Each row is a point on a tangle of strands that fork and nearly touch. The rows are in no order.
Two points are linked if the straight distance between their rows is under 87.1. Some points are linked to none.
<525>: [ 54 -24 -59  41 -57  18  13 -17  49  13 -58  25  38   9  -6 -35  21  25
   8  33]
<1998>: [-51   9  65  56  93 -34 -26  13 -62 -48  31 -36 -20  -7 -23  23  35 -24
 -37   7]
<2043>: [ -2  -9 -64  -9 -57  28 -16 -25  69   0 -27  31  46  22  33  11  -8  25
  12  10]
<897>: [ 61 -12 -50  21 -34  19  26 -63   8 -13 -20  35 -30  37  49 -88  -5 -22
  54  28]
<948>: [  1 -56   7 -21  36  11 -15  60 -26 -12  18 -38  27  32 -17 -25  39  -9
 -17 -29]
<672>: [ 32 -16 -23  15 -33  35  26  22 -33  27 -23  -8 -19  32 -34 -37   3   6
  -7  24]
<1447>: [-70  -2 -57  -2   2  25  40   8  62  23  -5  15  13 -24 -69  71   7  28
 -32  10]
<1759>: [  8  54  37   2  23 -43 -43 -29  23  -5 -11  18 -39 -56  39   8 -15  -7
  48  15]
<138>: [ 52 -23 -41   3 -21   4  15  -3  58   4 -46   8   2   0  34 -36  18 -17
  38  59]
<717>: [-40  67  72  16  29 -31 -22 -26 -15  10  19  -8 -25 -47  12  60 -32  30
   0 -17]
<1590>: [ 16 -41 -31 -24 -47  68  32  30  36  11  11 -11  72   9   3 -13   3  29
  -5 -51]
<425>: [-34  57  52  36  56   3  -1   7 -43  -3  15 -20 -33 -26 -47  48 -11 -16
 -32  18]
<1526>: [ 52 -37  -2 -40 -34  22   0  26  22 -22  15  -1  34 -11  36 -44 -20   0
   3 -48]
<592>: [ 44 -21 -14 -33 -28 -46   0  11  25   2 -11  -5  34 -16   7 -56   3 -21
  25 -14]
<2049>: [-64  -4 -55 -26 -12  13  26  -1  63  13   5  23  22 -12 -44  64 -21  37
 -27  -5]
<1226>: [ 54  -7   9 -22 -32 -16 -22 -33  12 -27  17  25   0  11  52 -73 -40   5
  40 -43]
<319>: [ 45  -3  18  -4   8 -39  18 -29 -13  -1   4  27 -47 -38  70 -26 -11  -4
  20   4]
<1748>: [ 73 -29 -28 -10 -42  41  32 -35  32 -37  10  14  16   4  93 -71  -5 -21
  43  -6]
<1807>: [-28  -9  56 -13  29 -69  -9   5 -53 -16  40 -33  18 -19   8  29   8  -2
 -39 -41]
<943>: [ 26 -13  48 -52 -40 -33  -2 -19 -11   3  44 -17  13  -4  57 -13 -14   5
  24 -64]
<1850>: [ 27 -46 -29  23 -20  41  23  36  15  51 -31 -13  46  25 -59 -22  34  32
  -3  -8]
<1668>: [ 37  -4   1 -27 -20 -37  -7 -43  32 -10  -3  16 -11  -6  94 -25  -3 -18
  56  21]
<2331>: [  2  13  66   5  32 -35 -10 -12 -34  15  24 -12 -32 -18  45  29 -35  51
   2 -33]
<1271>: [-56 -58 -38  -1  35  -1   2  46  33 -10   8 -25  63  16 -65  26  46  20
 -55 -31]
<1452>: [ 17  15  44  26  55 -33  17  -1 -34  11  -3   3 -83 -47   5 -10   9 -27
  16  22]
<1901>: [-105   43   28   52   75  -14  -16   -1  -22  -59   47  -39   38    5
  -83   46   21  -32  -53   11]
<2216>: [ 44 -20 -13 -25 -24  42   2   9   3  11   2  -7   7  32  22 -67 -10  -1
  51 -15]
<377>: [-39   4 -24 -12 -10 -10  -1  22   5  16  -9 -15  50  29 -75  10 -21  38
 -29 -17]
<2145>: [  8  24  27 -23  -1 -44 -26  -2 -23   6   4   0  -6   2  -3 -29 -32  12
  19 -19]
<1436>: [ 65 -17 -21  15 -18  17 -17 -78   9 -45  13  42  -9  22 110 -39 -20  -6
  36  -9]
<795>: [ 44 -10 -24   0 -57  77  11  -3   6 -13   0   4  30  25  31 -62 -25  13
  32 -35]
<2319>: [-58   9 -31  10   7 -14   0  23  24  22 -23 -14  53   6 -99  26  10  20
 -25  -7]
<15>: [-28  63  25  20  -3  12   3 -23 -30   7  -3  18 -46 -32   5  53 -26   9
 -17  36]
<1892>: [-64 -28 -14  32  40   0  -9  36 -23  -3   0 -41  20  17 -52  23  88 -27
 -32  25]
<1746>: [ 29  -8 -72  50 -57  33   5 -29  52  25 -67  38  32   6  -4   1  17  28
   0  41]
<2345>: [-29 -35 -14   5  17  44  23  49 -18  14   6 -21  24  64 -71  19  -3  30
 -54 -13]
<454>: [ -62   28   -5   31   30   27   23   22   -1    2   -3  -13  -10    9
 -104   58  -15    3  -53   23]
<1098>: [ 26  14 -49  53 -43  29  -3 -32  33   2 -56  39 -35  -5   6   7  11 -19
   9  71]
<774>: [ 76 -23 -45  32 -42  74  15 -41  -8 -46  -2  40 -14  28  73 -52 -24  -9
  11   0]
<1058>: [ 44  -6   8 -20  -4 -18  11  -3  -2   0  -4  16 -27 -27  48 -14  -5 -11
  12  14]
<896>: [ 39 -41 -48  -6 -49  67  33   8  53   8 -19   8  42  10  50   4  11  19
   5  13]
<2380>: [ 37 -12  68 -31  -8 -57 -22 -26  -8   7  44 -20 -13  -2  57 -25 -19  19
  38 -74]
<1201>: [ 43  -8  24  -3  -5 -15  11 -66 -12  14  25  25 -49   7  94 -59 -16  10
  64 -17]
<1714>: [-69  -4 -19 -11  15   5  27  24  -6  21   5 -23  24   5 -48  56  39  -8
 -29  13]
<1435>: [ 14   1  27 -13 -14  29  19   3 -60  22  16  -4 -24  32  24 -16 -22  17
  10  -5]
<1311>: [ 34 -16 -46   4 -38  14  -6  11  43  22 -45  14  48  -1 -18 -27   7  31
   6   5]
<169>: [-58  16 -37 -26 -23   6  14  -6  29   4   5  20  23   7 -37  49 -44  38
 -40 -11]
<1810>: [-27 -16 -22 -49 -28  39  24  15   1  28  15  -7  23  20  15  35   0  24
 -12  -8]
<2259>: [ 29  16 -15  23 -26  12  14 -41 -13  12 -25  32 -66   0  49  -1   1 -29
  27  58]
<1966>: [ 36   8 -15  16 -11  13 -11   8   3  14 -44  22 -51  24   0 -34 -15  -3
  28  42]
<1786>: [-19   9 -16 -15 -22  40 -17  -1   4   8  -6  22  -4  39  -5  17 -54  47
 -22  -4]
<404>: [-49  41  75  52  94   0 -21  10 -45 -29  29 -35 -29 -30 -39  53  28 -31
 -34  11]
<417>: [ 17  -8  58 -17  24 -76  10 -19 -50   9  35 -15 -19 -24  30 -34   7  -6
  13 -40]
<578>: [ 35  16  41  17  33 -57  10 -36 -12   3   7  21 -68 -56  60 -21 -13  11
  17 -14]
<499>: [-40   4  62  21  67 -31  -2  21 -61 -26  36 -27   8  23 -21  39 -20  10
 -63 -15]
<1126>: [ 10 -26  45 -43   9 -55 -41  17 -15  -8  31 -33  18  20   5 -34  -5 -12
  20 -57]
<1867>: [ 34 -14 -26 -17 -17 -20  -8  26  25   2 -29   5  27 -11 -14 -36   5   2
   5   1]
<2002>: [ -2  61  70  38  51 -42  -4 -36 -38  20  11 -12 -63 -54  19  17  -8  21
  29   0]
<1246>: [ 37 -20 -74  24 -68  84   5 -41  13 -24  -6  33  40  44  54 -16  -1  17
   2  -9]
<984>: [ 25  -9 -49   5 -64  92   0 -23  16 -15   1  24  35  44  41 -29 -23  27
  15 -27]
<636>: [ 22  47  13  23   3 -27 -12 -41  16 -17 -18  37 -51 -52  40   0 -13 -16
  28  39]
<81>: [-33 -44 -37  14  17  40  22  40  27  35 -13  -9  30  35 -82  30  22  40
 -33  -8]
<696>: [-39  68   3  -2  16  24 -24  -2  43 -17 -10  21 -14 -56 -38  54 -24  -9
 -12  24]
<117>: [  1  54  57  32  47 -11   0 -19 -20  17   0   0 -72 -59  18  25   6 -12
  27  30]
<253>: [ 43   0  21 -18 -41  21  21 -16 -45 -12  35   3  12   8  34 -69 -41  13
  16 -54]
<426>: [ 27 -21   3 -17  13 -10  22  11 -29  28  -2 -10 -35  16  12 -44  23 -30
  40  19]
<1372>: [  5  49 -20  20 -26 -10 -16 -32   5 -14 -33  43 -19 -27   8   7 -17  -7
  11  40]
<1087>: [ 42  -4  39 -11 -17  -4  32 -25 -53   0  38   4 -18 -10  56 -48 -30  17
  16 -52]
<1092>: [-55  41  50  11  55 -37  -6   7 -33 -21  31 -15  10  -8 -46  56 -39  10
 -57 -14]
<1221>: [ -8 -21   9 -59 -19  -3 -34  24  38  -6  13 -10  35  22   1  12 -28  18
  -3 -47]
<928>: [ 64 -17 -49  27 -57  64  23 -21  16  -4 -16  10  27  28  29 -84   4   0
  47 -10]
<1639>: [ 14 -22 -32  50 -34  39  18  19  16  58 -56  -6 -21  16 -59  15  29  -5
  -3  47]
<8>: [-30 -20 -30 -35 -13  47  26  17  30  20   1  14   5  13  12  55  -4  26
 -24   9]
<903>: [ 67 -36  -8 -19  -2  -6  61 -19  22   0  -1  14 -32  -6  52 -82  10 -36
  42  18]
<2318>: [-38  47 -29  -1 -11  30  -2  -6  54  18 -29  13  -1 -37 -17  57  17 -17
  16  55]
<549>: [-24  38  69   0   9 -57 -23 -28 -17  12  24 -11 -15 -31  33  48 -37  45
  -4 -42]
<467>: [ 66 -12 -21  12 -13 -17   6 -70  17 -44   1  49 -23  -4 103 -57 -16 -15
  28   3]
<513>: [-54  34 -25  19 -10  40  29   3  10  15 -16  13 -18  -5 -66  63 -20   9
 -41  34]
<1940>: [ 13 -12  46 -29   7  -7 -12  17 -39  -8  36 -12   3  16  12 -10 -42  27
 -20 -49]
<677>: [-41  18  -2 -37  12 -13 -32  24  42   1  -7   1  17 -10 -23  40 -12   5
  -7   3]
<127>: [ -4  12  40  11  54 -48 -11  27 -44 -29  11 -12 -16 -34 -31   2   1 -17
 -37  -5]
<1701>: [-48  -5  55  23  85 -43 -46  20 -39 -42  30 -37 -12  -7  -8  19  45 -25
 -13  -5]
<2215>: [  0  10 -10 -36 -66   4 -13 -31  -1  -5  15  16  35  26  36  -8 -39  26
   9 -39]
<1924>: [-27  59  45   5  51 -15 -32   5  -3  -6  14 -23 -15 -67 -21  32  29 -46
  23  19]
<810>: [-26 -14 -19 -35  -4 -29   3  22  14  21  -6 -24  41 -20 -11  27  49 -26
   3   8]
<2381>: [-46 -12   4  40  52 -21 -11  33 -47 -29   1 -43   6   6 -49   0  74 -47
 -34  25]
<694>: [ 33   9 -23  22 -11   4   7 -47  21  -4 -30  35 -48   0  74 -13   8 -29
  48  70]
<2233>: [-54   6  22 -10  31 -40 -22  24 -35 -10  12 -37  30  27 -47  13  19 -12
 -19  -8]
<286>: [ 64 -24  17 -36 -33 -11 -17  -7  26 -34  22  11   5  -9  62 -54 -37  -6
  22 -59]
<818>: [ 67 -30  -4   1  -3  28  32  27 -29  -2  -2  14 -39   7  10 -60 -17  -4
  -4  -1]
<1314>: [ -1  37  46   6  33 -49 -12  -2 -56   7   0  -9 -32   8 -20 -23 -26   3
  18   2]
<1876>: [ -7  26  72  35  70 -49 -15   4 -67   1  16 -24 -37  10 -23  -7 -25  15
  -2 -12]
<1417>: [ 43  -6  27  11  46 -18  22   2 -11  18 -13  20 -93 -12  12 -49   1 -28
  29  31]
<251>: [ 40 -41 -17 -41 -39  48  14  34  35  -5  14 -10  54   5  29 -23  -5   6
   9 -45]
<1573>: [-112   25   43   34   78  -25  -40   -2  -16  -63   52  -42   33    4
  -46   51   34  -26  -46   -3]
<329>: [ -4   9 -52  -5 -23  23 -24 -15  70   4 -37  26   9  13  35  28  -6  13
  25  41]
<1387>: [  8  -8 -31  -6 -49  75  -2  -4  -3   5  -6  20   8  49  15  -6 -32  40
  -1  -9]
<491>: [-24  56  44   7  12  -5 -13 -26 -14   2   5  20 -38 -42  31  56 -28  24
 -10   9]
<526>: [ 29  -7 -22 -17 -30   4  12  -6   6   5 -18  25  -5 -12  46 -10  -4  -5
   8  27]
<1985>: [ 27  24 -35  26 -35  -2 -25 -49  10 -36 -31  51 -17  -6  53  -5 -22  -2
   5  34]
<781>: [ -8 -23 -36 -47 -51  26 -14  -5  68  10   3   8  50  23  31  16 -14  28
  11 -23]
<1809>: [-75 -11   6   9  48 -24 -18  29 -34 -24  19 -38  45  50 -61  16  19  -6
 -43  -7]
<2274>: [ -8 -61 -15 -18   8  39   0  53  -2   5  19 -46  71  37 -32 -21  41   7
 -14 -51]
<1946>: [ -7  -2  15 -44 -12  12 -14  -4   2  11  17  12  -8   5  61  33 -21  22
   7 -10]
<1662>: [-79  36  24 -17  52 -11 -20   7  34 -31  40  -7  11 -35 -56  75 -20  -3
 -39 -20]
<975>: [  7  25  -3 -25   0 -27 -31   7  47  -1 -27   6   1 -35  18  12   4 -24
  35  34]
<1765>: [-57  78  13   3  41  28 -28   7  37 -15   9  -8   3 -36 -83  52 -12 -17
 -12  16]
<1696>: [ 31  -3  52 -21  25 -63 -28   4   3  -9  16   5 -21 -49  45  14 -17  10
  -1 -36]
<316>: [ 47   6 -15  14 -30   1  11 -55 -28  -8  -7  42 -40  25  46 -63 -19  -3
  41  12]
<2200>: [ 68 -26 -72  63 -43  45   9 -41  38 -13 -55  36  -8  38  37 -27  15  -6
  18  54]
<1520>: [ -6  13  27 -10  20 -19   9  14 -36  15   1  -3 -28 -20  10  19   8 -16
   0  20]
<757>: [ -6 -38 -42 -26 -16  -3  11  34  46  15 -12   1  57 -17 -26  22  22  15
 -38 -18]
<2245>: [-31 -36  -4 -51  18 -23 -16  33  25   3   9 -29  35  -4   7  35  35 -22
  -3 -10]
<1255>: [-14  69  51  50  39  -1   1  -1 -45   5   3 -20 -50 -37 -59  25  11 -41
  -6  35]
<894>: [ 20 -37 -30  45 -23  38  27  29   3  64 -45 -12  12  22 -62  -6  42  17
  -1  25]
<634>: [ -7 -25 -49   7 -39  62  40  17  19  42 -12  10  30  18 -33  18  -5  51
 -32  -6]
<1775>: [ 38  -6 -41  46 -42  34   4  -1  18  19 -57  20 -44  17  -8 -13   3 -13
  20  63]
<1658>: [-61 -49 -39  25  43  21  15  45  27  16   2 -16  34  31 -92  38  41  26
 -44  -6]
<1884>: [ 85 -38 -31  16 -28  55  36 -10   8 -20 -12  30 -31   7  57 -60 -10 -14
   7  21]
<62>: [ -6  49  29  32  30  19  -3  14 -22  12 -14 -13 -58 -42 -46  26  22 -53
  -1  45]
<480>: [ 76 -33 -12 -26 -13  11  39 -30  28 -18  10  11 -11   0  78 -88  -9 -32
  51  -8]
<2072>: [ 10 -31 -36 -11 -36  58  42  30   2  16   3  -6  49  16 -26   2   1  32
 -36 -32]
<945>: [-34  38   3  29  33 -11  -4  26 -16  -1 -10 -30   5 -30 -78   9  49 -50
  -7  37]
<821>: [ 45 -21  40 -31   6 -15  12 -33   2  10  35   5 -35   5  91 -61 -11  -2
  69 -23]
<1842>: [ 27  10  57   4  43 -70  -5 -15  -7  -2  13   3 -44 -72  44   2  -8   9
   6 -25]
<317>: [-15  -9  -7 -34 -40  -4   4  16  -9   4  13 -16  64  34 -37 -12 -23  29
 -21 -44]
<384>: [-54 -26  50  10  69 -51 -55  22 -36 -40  36 -40   8  25  -3  13  34 -10
 -24 -23]
<1651>: [ 52 -49  16 -38   7   8   7  40  -2 -17  22 -16  10  -6  22 -52   0 -16
   1 -41]
<110>: [ 40   4  -3  -1 -17 -14  23 -71 -21   6   8  36 -43  18  78 -71  -7 -16
  62   5]
<680>: [ -1 -13  -4   9  30 -34   8  31 -36   5 -15 -27 -10   4 -51 -30  53 -36
   5  26]
<2092>: [ 52 -12 -32   7 -10  -1  15 -23  45   4 -43  18 -36   8  48 -42  10 -31
  56  63]
<327>: [-11  35  22   7   6  -9  -1  13 -52  12 -13  -4 -17  24 -36  -2 -35   8
 -10  19]
<1603>: [-46  60  14  24   0  33  11  -9 -14   5  -4  12 -43 -22 -37  70 -28   5
 -37  36]
<1036>: [ 13  11   9   7 -18  18  23 -19 -36  23  -9  23 -59  -4  46  18   2  -4
  13  42]
<469>: [  3  30  10  26  11  20  -5  16  -6  25 -33   6 -69 -13 -24  14   7 -36
  20  63]
<1444>: [ 33 -11  41 -25  -1 -35  28  -7 -56   8  31  -4 -18 -11  29 -37  -6  -4
   9 -31]
<1192>: [ -2  26 -41  52 -39  48  13 -10  38  25 -49  18 -32 -19 -28  41  13 -21
  -4  68]
<2263>: [ -64   42   -5   41   47    5  -14   23    3  -19   -4  -35   30  -22
 -113   28   48  -36  -35   21]
<864>: [-12  15 -45   2 -22  24  -5  -5  72  12 -47  19   1 -17  16  44  12  -2
  20  58]
<1329>: [  1  24  24  10  40 -51 -10  22 -23 -25  -3  -9  -7 -54 -44  -8  18 -39
 -20   4]
<2070>: [ 20  10 -31 -12 -66  14 -20 -47  -6 -15  -2  26  22  28  49 -29 -30  20
  21 -14]
<644>: [-40   8  16 -44  -8 -10   0  -4  -1  17  18   1   1 -17  31  61  -8  16
 -14  -9]
<1586>: [-99  39  -5  -3  47  -9   6   3  26 -27  34 -16  26 -24 -95  69 -13  -5
 -45 -12]
<521>: [ 32  17  11 -17 -23 -30 -34 -18  -5 -13  -5  19 -11  15  19 -47 -53  23
  17 -23]
<247>: [ 61 -40  24 -24   9  21  23  25 -26 -15  29  -2 -17  -1  28 -71 -14 -15
  13 -40]
<1846>: [-37 -19   6 -45  -1  26  27  22 -24  11  36 -11  23  27   0  39 -24  28
 -42 -28]
<1564>: [ 44 -41 -34  28 -51  61  49  14  14  50 -25  -9  53  17 -24 -39  38  29
  16 -15]
<2021>: [ 37  -8  35  -5  24 -33  44 -14 -60  14  22   6 -53  -1  14 -72  -5 -10
  15 -14]
<197>: [  3   4  17 -12 -27  35  28  10 -65  16  19 -15  10  48  -7 -21 -35  25
  -7 -21]
<2376>: [-21  10  -9  13  32  38  -2  45  29   0 -21  -4 -16 -31 -61  54  22 -25
 -30  37]
<2204>: [ 44 -13 -39  -4 -49  20  18 -35  13  -9 -17  23   1   6  76 -13   2 -10
  21  32]
<1456>: [ -8 -34 -48  22 -15  19  24  11  57  56 -40   4  54 -10 -55  27  47  39
 -13  11]
<1962>: [  8  -7 -77  49 -59  48   5 -33  34   8 -44  49  15  24  -2  14   3  33
 -16  31]
<2219>: [ 43 -13  -2 -44 -38 -20   3 -29  29  -2   7  -2  18   2  74 -38  -2 -18
  59  -2]
<2198>: [-27  49  11  -6  25  -4 -10   9  20  -5  -5  -9   5 -70 -30  44  33 -49
  -2  35]
<690>: [ 33 -32  14 -32  31 -23 -12  48  -2 -23   7  -2   1 -17   7 -18  -4 -14
 -21 -25]
<1390>: [-18 -25  41 -42  27 -45 -51  27  -6 -15  26 -34  24  18  -4   8   6  -9
  -1 -47]
<587>: [ 43  14  13  23   6   5 -22 -44  -9  -6 -12  45 -75   0  76  -8 -28  23
  28  23]
<778>: [ 53 -30 -31  15 -30  34  37  17  -6  32 -31  -4  -8  20 -10 -49  24  -4
  12  21]
<180>: [  4   4   5  15  -4  16  17  29 -56  25 -15  -9 -25  34 -49   0 -16   0
 -22  23]
<68>: [ 38 -13 -75  23 -62  44  -1 -57   7 -23 -22  36  29  31  67 -17   7   2
   7  11]
<2201>: [-18  -8 -22 -49 -19  -1 -32   9  69   5 -13   9  34   7   4  22 -17  19
   6 -11]
<610>: [ 15 -14  -8 -45 -39 -31   0   9  15 -16   3  13  31 -30  23   2 -16   3
 -26 -32]
<67>: [ 33  13  58   4  16 -65   5 -50 -34  18  29   8 -46  -4  43 -60 -35  33
  39 -54]
<282>: [-26  47  10  -4 -15  -5 -47 -32   3   1 -11  27 -17   8  21  26 -46  30
  18  13]
<2275>: [-36   7   4 -21   4 -32 -19  23 -31  13   2 -30  29  35 -42  -2  10  -3
   9  -4]
<1124>: [ -6  22  88  13  48 -98 -21 -21 -31   4  25 -39 -20 -38  15   9  -4  18
  10 -56]
<1518>: [-11 -11  47  -3  43 -12  -1  31 -55  -7  26 -13  -5  16 -13  16 -30  23
 -51 -25]
<2178>: [-24  26   3  18  17 -22   3  23 -44  13 -13 -30 -10   1 -65  -1  41 -38
   4  32]
<702>: [-33  31 -26  35 -34  50  13  -3  18  33 -32  11 -38  -2 -48  58   0  -9
 -18  58]
<3>: [ 14  23  28 -25   6 -55 -38 -14  28   2  -7   5 -21 -29  41  -5 -10 -12
  50   8]
<667>: [-101   -7   -2   44   56   -2   -5   24  -25  -31   22  -37   34   51
  -84   32   32  -13  -55   12]
<940>: [  4 -27  14 -15  52  -7 -21  56  -1 -14  -6 -12 -12 -15  -5  18  19 -17
 -25   8]
<2368>: [  7 -12  74  -3  50 -96 -12  -7 -53 -10  41 -34  -8  -9   2 -29  -4   2
   1 -64]
<1374>: [-10  33  12  21 -24  27   5 -17 -34  25 -16  22 -57  11   6  34 -22   4
  -8  45]
<775>: [-43  54  57   8  48 -50 -31  -3 -25 -17  27 -26   5 -56 -23  37  20 -34
  -2 -12]
<101>: [-20 -14 -14 -21  -3   4 -14  34  -8  34  -9 -28  37  45 -39  -6  20   7
  18  -4]
<816>: [-72   1   9 -33  11 -54 -30  13  24 -14  21 -24  53  -8 -50  47   8  -8
 -30 -34]
<1640>: [-51  19  -9 -19  -2 -22  11  13 -10  15  -1 -17  27 -26 -30  43  34 -16
 -16  11]
<2230>: [-19 -41   7 -12  56  -3 -29  55 -18 -19   4 -25   1  19 -23   7  29 -16
 -22  -8]
<2095>: [ -4 -26  32  14  68 -53  -5  29 -64 -37  18 -24 -18  -2 -23 -29  35 -33
 -29  -3]
<698>: [ -8 -26  15  18  61 -37   4  33 -53 -15   5 -30 -32   2 -28 -26  60 -48
 -13  22]
<2042>: [-70 -13 -16  23  33  15  18  33 -14  10   3 -35  13  12 -64  59  63 -22
 -41  22]
<1725>: [ 13  -3  11 -42   0 -74 -18  13  13  -8  -3 -16  20 -29   0 -24  14 -30
  15 -19]
<1824>: [-35 -30  55 -25  52 -33 -49  29 -27 -22  43 -44  21  40  -3  19  -6   6
 -18 -51]
<1083>: [-35  24 -54  -2 -38  22  -4 -20  46  -3 -24  47  15   6 -11  38 -34  36
 -19  15]
<2212>: [-104   42    5   28   72    5   -1    3    8  -42   48  -26   25  -13
  -98   65    8  -24  -49    1]
<1893>: [-37  -3 -42  19 -10  17  21  12  46  59 -38  -6  27  -7 -66  41  49  16
   6  33]
<1710>: [-29 -46 -27 -27  16  -3  -6  50  39  -8   6 -17  58   6 -54  21  15  17
 -44 -37]
<1836>: [-58  -2  15 -38  19   5  14  16  -8   6  26  -2  -4   4   2  67 -20  22
 -33 -11]
<2172>: [ 68 -31 -16  16 -19  35  43  -3 -15   3 -12  31 -61  14  27 -60  -9 -21
  15  27]
<2276>: [ 25 -30  41 -58 -17 -35 -12   8 -13  -3  43 -37  28   7  24 -40   6 -19
  29 -68]
<1164>: [-49  52  30   7  34 -10  -4  13 -27  -9   9  -9  -1 -20 -58  48 -29   0
 -45   8]
<155>: [ 38   2  17   9  -4   5 -37 -53  -5 -18   6  35 -42  15  85 -18 -44  32
  31 -13]
<128>: [-101   18   35    5   51  -55  -36   -4  -11  -47   51  -41   41  -10
  -41   55   37  -30  -31  -22]
<1813>: [ 44  12 -23  22 -15 -34 -19 -75   8 -43 -13  55 -28 -23  89 -15 -14  -9
  15  16]
<1342>: [-51  30 -36   9 -16  12   7   3  46  34 -33   5  23 -26 -53  49  30   1
   8  39]
<2039>: [ 11   7  44 -14  11   1 -23 -15 -23  12  23   8 -30   1  68  19 -39  49
  10 -27]
<766>: [ 10 -32 -32 -36 -43  -4  18  19  35   3  -7   2  55 -24  12   7  12  10
 -30 -22]
<1089>: [ 62 -17 -46  20 -52  76  17 -49  32 -55  12   7  45  23  97 -58  -8 -25
  53 -22]
<784>: [ -2 -38 -26   5   5  12  20  49  -6  22 -18 -20  20   2 -46  13  44  -4
 -29  10]
<891>: [ 17 -21  17 -36  16 -18  -6  23 -22  20  10 -22  -8  19  19 -32  13 -15
  40  -9]
<314>: [-97  -8   7 -21  37 -38 -25  14  16 -25  40 -30  41   5 -45  64  21 -14
 -41 -24]
<1535>: [-11  15 -22  -2 -18  12   1  16   5  20 -28  10   1   0 -27  20  -5   9
 -14  27]
<826>: [ 42 -23  26 -47 -10 -38  16 -26   4  13  27  -3 -11   4  64 -63   2 -23
  61 -32]
<59>: [ 54  -9 -10  -2 -47   6  10 -33 -11 -36  12  39   0 -20  75 -29 -30   8
 -15 -17]
<1612>: [ 28  -4   5 -12 -41  43  25  18 -46  -1  20 -15  33  25  -5 -58 -29  12
   3 -45]
<1171>: [-13  -9 -16  53 -11  30  24  34  -4  45 -38 -21 -29  -2 -80  38  43 -23
 -27  46]
<2153>: [ 73 -28 -55  27 -43  41  36 -41  26   0 -23  20  -3  36  44 -90   9 -20
  60  25]
<1006>: [-78  28 -23  -3  18 -10   3  12  31  -3   4  -9  38 -12 -93  48   1   6
 -35  -8]
<1033>: [-52   1 -14  31  27  19  23  38 -15   6  -4 -17   9  42 -97  38 -13  17
 -62  14]
<2082>: [ -4  33  -5 -14   5 -24 -16  16  47 -11 -25   5  12 -64  -2  28  17 -33
   4  32]
<331>: [ 41   1  54  -4  -8 -67 -14 -48  -7   3  28   8 -36 -22  65 -38 -32  30
  29 -58]
<223>: [ 47 -26  14 -19  28 -18  36  -3  -4  15   1   9 -57   0  34 -66  15 -38
  49  20]
<1709>: [ 52 -17 -84  46 -42  40 -13 -63  18 -27 -36  42   7  50  55 -21  10 -12
  18  34]
<797>: [-59  41   1 -27  12 -13 -27   3  42 -11   9  10  10 -35 -29  59 -30   6
 -20  -8]
<640>: [ -2 -30 -61  12 -35  40  32  -4  74  42 -33  24  51  -6 -11  32  30  42
  -4  20]
<1012>: [  4 -19  32 -47 -10   8 -19  22  -2 -11  30 -16  25  26  15  -7 -39  19
 -11 -59]
<2177>: [ 20   7   7 -16  22 -65  -6  22   3  -8 -12   3  -6 -47 -16 -34  21 -40
  14  10]
<1553>: [-12  25 -26  -9 -37  16 -29 -21  20  -9 -16  39  -2  16  14  22 -40  37
  -7   8]
<1933>: [  7  -4 -26 -22 -61  15  -3   0  14   2  -1   5  58  20 -11 -30 -28  33
  -4 -40]
<1007>: [ 25  -4  -8  -3 -42  65  12  -9 -36  13   1  14 -23  40  35 -10 -24  16
  13  10]
<749>: [ 49  -2 -17  12 -23  32 -36 -61  -3 -38  12  44 -17  38  93 -36 -34  17
  22 -24]
<443>: [ -1 -17 -54  29 -56  63  24  -2  21  34 -38  24  11  32 -27  14  -7  44
 -23  20]
<1781>: [ 20  -4  25 -40 -26 -48 -20   0   6 -18  15  16   8 -32  34  12 -33  13
 -25 -41]
<1123>: [ -88   16  -11   62   53    8  -18   22    1  -37    3  -35   37    7
 -107   28   58  -25  -46   18]
<1657>: [-38  41  78  16  57 -78 -28 -19 -29  -3  33 -39  -8 -45  -5  38  11  -3
  -1 -31]
<1119>: [ 11 -18  -8 -31 -14  19  -5  27  -8  25   1 -28  22  41  -6 -41  13   0
  36 -12]
<2340>: [ 27   3  -2  13  15   6  -9  35  -1  16 -39   7 -52   6 -26 -18  -2 -15
  13  46]
<448>: [ 60 -44 -39  29 -49  65  44  14  16  42 -29  -9  17  20   1 -38  34   4
  25  18]

A fork is a point with three links. Follow the links from the first point to the second and name the forks in between, in order.
<1746>, <2274> | <1526>, <1651>
<1452>, <2216> | <223>, <1119>
<2070>, <781> | <1586>, <797>, <2201>
<1696>, <702> | <513>
<2345>, <1036> | <513>, <15>
<781>, <1775> | <2201>, <425>
<1946>, <469> | <15>, <513>
<891>, <2177> | <1119>, <698>

Follow the links from the first point to the second, and from the first to the third. Name the last point that the two ways share.
<2092>, <2340>, <1946> | <15>
<2153>, <426>, <2368> | <795>
<15>, <469>, <1842> | <513>
<940>, <672>, <1590> | <1526>
<314>, <2201>, <1933> | <1586>
<2345>, <549>, <499> | <513>
<448>, <940>, <818> | <1651>
